Points, in no order, along strands that fork and pass close to each other.
(in the rows, 128 means zero)
Two points are linked if the straight distance between their rows is under 98.9. Some points are linked to none.
J_965: [160 115 108 118 160 130 169 152 127 129 122 152 112 125 132 117 104 152
 132 113 129]
J_210: [153  85 142 129 153 166  82  83 149 114 177  78 149 106 133 123  74 127
 163 125 129]
J_156: [159  71 113 147  84 128  74 134 132 124 152 162 170 122 153 104  67 140
 144 110 110]
J_360: [156 158 187 113 135 135 100 135  95 114 193 102 141 100 107 119  48 138
 166  70 160]
J_127: [114 172 146  91 133 119 134 133  96 137  93 133 113 161 125 172 135 134
 129 102 143]
J_917: [122  71  63 149 135 147 143  94 168 150 101 121 125 161 137 122 151 106
 119 181 108]
J_337: [120  82 109 140 106 160  66  95 155 109 148  77 136 141 133 113 114 108
 105 120  82]
J_58: [134 154 160 128 148 153  80 103 141  97 155  81 141 121 135 157 146  93
 154 118 143]
J_466: [178 136 163 123 144 136 134 143 113 119 178 127 133  93 117 106  58 174
 160  76 155]
J_832: [ 76 145 165  90 179 115 201 121 119 150 104 154  96 141 146 147 167 194
 117 117 140]
J_513: [193 132 100 155 119 159  81 105 151 106 113 130 154 134 132 124 128  82
 164 130 136]
J_391: [126  71 122 151 100 119 118 121 121 109 128 119 132 142 134  98 141 128
  73 164  84]
J_25: [155 143 166 135 165 166 139 162  77 127 121 133 115 120 136 145  90 139
 146  97 182]
J_837: [158 157 109 128 138 128 104 132 145 116 113 116 125 142 118 118 142 107
 163 113 114]
J_182: [120 126 114  97 111 166  96  88 160  94 158  55 136 170 110 146 166  94
 101 102 133]
J_993: [160 155 155 124 151 143 113 114 134 120 114  88 116 136 126 139 156 101
 164 105 154]
J_651: [127 140 158  98 170 134 123 111 130  96 160  84 125 107 115 137 100 147
 156  91 105]
J_628: [115 145 111 114 192 151 172 129 144 126 124 113  83 129 133 166 167 122
 145 117 158]
J_306: [141 102 166 125 122 154  53  78 144 110 184  87 188 113 116 129  53 132
 159 132 121]
J_631: [112 173 176 122 137 145 134 121 149  91 131 101 137 161 133 191 207 102
 122 132 153]
J_526: [ 83 165 110 155 111  95 199 149 105 136  68 124 115 156 120 128 193 109
  72 167 122]
J_212: [107 144  98 153  71  73 176 173  86 159  91 194 135 101 125  74 122 123
 110 161  99]
J_447: [127  86  57 177  86  81 187 140 124 167  94 172 149 118 123  74  91 129
 118 182 100]
J_731: [153 125  88 174 121 122 125 154 113 151  83 124  99 129 125 108 125  93
 131 155 134]
J_230: [122 118  88 108 154 169 155 124 145 120 146  76  97 137 131 142 152 108
 124 112 144]
J_686: [173  97  70 151 145 156 135 109 137  99 117 114 115 159 139 122 104 109
 130 129 123]
J_448: [138  74 127 143 113 100  85 144 142 120 163 137 130 117 138  89 103 143
 131 129  90]
J_934: [ 88 136  82 156 103  84 197 127 111 142  51 126 124 143 106 127 149  98
  99 195 108]
J_322: [109 128 201  92 133 149  77  95 140 104 204  41 136 110  95 124 122 132
 109 120 120]
J_272: [132 142 157  87 144 109 150 149 126 160 152 183 102  83 137 121 101 188
 159  96 161]
J_47: [106 168 163 121 158 124 178 125 145  89 123 117 136 157 143 152 210 124
  98 112 147]
J_259: [102 129  68 153  92  56 203 137 119 183  84 184 125 103 105  83 139 143
 112 179 100]
J_139: [111 158 162 131 121 169  76 106 140  84 131  86 161 152 126 168 182 102
 135 139 146]
J_744: [124 139 134 104 142 127 128 129 123 105 145 144 117  80 136 151 100 114
 153  99 119]
J_860: [121 192 184 108 141 133 122 113 115 138 112 107 120 151  99 164 145 124
 143  93 153]
J_797: [130  91  57 198  90 131  62 124 140 146  95 124 133 158 139 105  98  98
 102 161  77]
J_986: [156 110 136 126 103 141 106 138 102 149 119 147 130 129 139 122  86 126
 145 119 152]
J_963: [126 150  96 135 158 114 193 169 111 196  83 187  65 115 126  98 141 166
 140 141 147]
J_621: [135 140 128 120 121 115 155 174  83 157  84 189 127 129 141 145  88 163
 159 112 146]
J_676: [143  90 135 104 126 106  86 112 161  95 185 117 127 129 130  89 132 144
  97 134  97]
J_198: [119 174 150 102 129 118 154 139  76 125 101 173 118 135 130 161  92 147
 116  88 149]
J_987: [116 142 125 135  85  88 172 162  75 136  92 199 131 123 132 109 115 132
  94 159 128]
J_219: [118 106 130  92 114 102 129 147 137 171 138 178 103 104 118 112 137 148
 137 141 116]
J_74: [ 90 117  78 131 114  86 178 141 137 126 115 156 112 118 128 105 188 127
  96 145  71]
J_980: [119 107  66 123 133 142 187 115 149 139  96 146 133 156 126 141 145 125
 120 174 132]
J_637: [141 208 149 127 178 123 165 148 117 148  99 163  85 135 131 144 144 142
 124  79 176]
J_307: [112 155 131  66 134 154 130 100 173 102 166 107 131 157 107 187 180 138
  96  96 158]
J_652: [ 94  97  59 169  86 118  72 108 150 161  76 124 144 180 130 120 130 123
  95 170  76]
J_503: [100 128 156 114 184  93 174 152  94 154 105 166 111 111 149 121 135 194
 134 119 114]
J_620: [137 114 186 104 107 119  84 143  90 153 142 138 122 127 127 123 110 147
 126 134 133]
J_783: [136  96  91 164  81 104 131 134 127 132 101 142 145 159 126  92 142 130
 102 176  99]
J_445: [125 121 106 122 129 182 103  90 163 115 152  52  99 147 127 170 155  82
 129  99 140]
J_268: [164 183 156 122 198 153 161 133 132 143 129 124  80 112 125 136 148 137
 159  75 192]
J_482: [143 140 155 124  90 175  54  99 108  76 142  81 172 137 118 129  98  90
 102 121 125]
J_281: [181 130 135 151 120 178  71  77 124 103 134 102 152 129 127 133  92  79
 178 109 171]
J_671: [106 173 205  85 166 120 151 121 113 100 167 129 115 100 137 159 140 139
 115 117 151]
J_561: [170 125 153 142  99 189  49  84 122  93 148  64 166 127 131 147  98  74
 149 132 147]
J_449: [130 163 184 103 151 135 120 117  96 120 173  69 117  89  98 130  81 135
 158  80 132]
J_180: [186 105 126 120 158 150 131 128 140 115 178 148 121  96 126 107  67 156
 167  95 183]
J_96: [ 91 162 128 103 188 139 215 120 126 150 118 149  70 132 127 149 179 174
  99 121 180]
J_711: [114 145 144 107 182 129 169 138 127 102 160 122 103  87 139 151 153 122
 140 119 137]
J_544: [ 94 122 186 111 151 104 146 148  88 137 118 148 127 102 161 140 114 173
 142 118 107]
J_728: [115 125 147 112 124 123 125 122 135 118 147 129 120 139 119 140 174 128
 102 138 130]
J_191: [125 137 124 134 103 151  84 109 137  89 120 105 147 164 128 154 202  75
 104 153 123]
J_405: [136 101 124 146  83 160  65 129 118 117 123 126 157 128 148 142 109 100
 115 158 114]
J_648: [132 161 180  79 174 165 152  78 166 109 201  69 132 107 106 151 140 125
 147 120 171]
J_617: [115 129 215 121 126 104 111 158  77 144 143 134 142 106 149 126  89 171
 137  97 132]
J_244: [133 119  95 146 119 109 164 163 113 169  78 148 114 122 126 126 130 113
 152 160 132]
J_792: [140 185 131 132 174 110 191 161 108 175  77 180  85 128 127 130 150 162
 127 119 191]
J_477: [126 113 188  94 111 158  68 131 111 134 162  98 134 129 112 123 121 135
  93 146 149]
J_334: [ 94 110 136 136 108  76 141 168  97 144  94 157 133 124 146 100 124 157
 131 131  69]
J_31: [146  89  68 182  54 114  66 156 127 146 119 144 148 130 140  88  98 102
 121 135  79]
J_938: [134 172 164 111 191 165 162 113 146 142 137 108  90 119 122 162 169 135
 161 119 190]
J_6: [148 106 115 148 109 131 133 169 118 165  87 188 146 125 152 135  64 148
 171 121 157]
J_501: [109 146  99 142 123  93 180 185  98 187  91 162  75 109 114 120 155 123
 117 171 126]
J_969: [140 123 162  84 118 128  90 109 136 128 193 151 173 103 116 131  60 166
 158 107 114]
J_462: [119 166 107  72 118 153 149 100 154 108 122 133 114 164 122 186 163 105
 111 115 152]
J_820: [103  83 111 137  76  71 142 157  93 123 104 169 156 114 147  64 123 168
 103 147  66]
J_192: [112 151 111 135 134 134 194 128 150 109  92 120 127 163 131 148 219 113
 112 146 152]
J_724: [114 155 157  67 160 155 129  84 175 126 164 101 137 137 106 184 158 131
 148 109 165]
J_920: [ 91  63 119 135 127 111 132 117 130 121 125 148 148 131 162 111 123 146
  98 155  71]
J_747: [102 132  61 160 115 111 209 115 142 165  63 151 133 149 111 132 158 107
 119 193 133]
J_953: [133  85  86 170 105  90 112 181 144 172 118 176 123 104 146  88 103 129
 153 146 108]
J_131: [163  74  99 167  85 157  35 108 152 138 165 125 164 149 140 113  56 124
 133 120 110]
J_160: [139 115 184 124 107 108  84 183  93 135 164 158 156  90 129 115  71 158
 163  88 153]
J_801: [113 184 202  99 193 141 165  98 146  92 186  83 130 102 114 164 139 137
 135  93 175]
J_284: [117  87 121 157 143 106 137 149 112 118  99 145 145 113 158 119 112 145
 130 151  88]
J_518: [ 93 162 126 130 141 110 223 143 158 146 101 161 104 139 134 148 233 116
  90 171 148]
J_673: [140 133  70 142 142 122 138 119 169 105 109 108 110 150 112 119 176  94
 136 109 105]
J_390: [151 105  94 156 106 161  46  77 151 110 159  84 155 139 143 123  61 105
 122 122  81]
J_419: [130 104 165 124 102 122  63 115 131 114 195 123 186  88 121 110  39 159
 151  92 113]
J_63: [126 112 129  97 123 121  92 125 138 130 156 148 144  81 141 145  80 141
 151 101 103]
J_576: [ 85 177 121 139 141  91 228 156 128 157  87 140  80 139 113 116 214 136
  87 151 133]
J_587: [123  98  63 179  77  82 146 142 106 129 103 153 128 125 113  68 134 111
  81 178  92]
J_414: [134 123  82 186 113 118 122 138 133 124  79 111 132 153 115 116 159  78
 110 175 108]
J_771: [160 121  78 184  84 124  71 165 114 126  99 143 157 147 132  96  94 101
 154 114 111]
J_387: [121  89 112 145 143 134 111 125 130  83 136  93 138 132 142 122 145 100
 102 129  79]
J_610: [134 115 151  84 145  81 123 136 140 158 145 182 125 102 128 113 144 173
 160 109 113]
J_524: [127 127 194  86 100 137  61 111 126 109 193  96 138 105 105 124  91 146
 113 133 134]
J_696: [157 169 188 100 171 110 141 138 112 134 175 152 113  84 118 104  77 185
 150  62 158]
J_833: [112 119  99 163  94 135 110 127 143  99 108 105 155 173 133 129 192  90
  82 186 109]
J_258: [136 116  59 157 125 155 130 108 189  93 127  88 120 155 131 137 162  65
 130 130 107]
J_644: [107  73  72 133  97 147 102  98 153 152  88 102 142 180 119 136 135 112
 101 163 100]

A fork is a point with three links, a tip a point with one. Leave the first point through the second and follow the links. Name the first fork or tip that comes.
J_526, J_934 => J_771
J_731, J_244 => J_628
J_628, J_938 => J_414
J_771, J_31 => J_139
J_676, J_448 => J_391

A fork is a point with three links. Follow the links from the first point to the second and name the forks in between, in order.
J_482, J_524 => J_837 > J_993 > J_620
J_477, J_284 => J_620 > J_993 > J_139 > J_414 > J_783 > J_391
J_561, J_711 => J_837 > J_993 > J_139 > J_414 > J_628
J_797, J_391 => J_139 > J_414 > J_783
J_334, J_576 => J_391 > J_783 > J_414 > J_139
J_792, J_617 => J_414 > J_139 > J_993 > J_620
J_673, J_391 => J_837 > J_993 > J_139 > J_414 > J_783
J_272, J_820 => J_466 > J_744 > J_711 > J_628 > J_414 > J_783 > J_391
J_783, J_938 => J_414

Follow the links from the first point to the second, and from the first to the third. Name the last point that the two ways share.
J_744, J_518, J_587 => J_414
J_192, J_648, J_524 => J_139
J_501, J_212, J_47 => J_414
J_513, J_628, J_620 => J_993
J_244, J_462, J_696 => J_711
J_833, J_449, J_462 => J_711
J_307, J_963, J_182 => J_628
J_160, J_390, J_192 => J_139
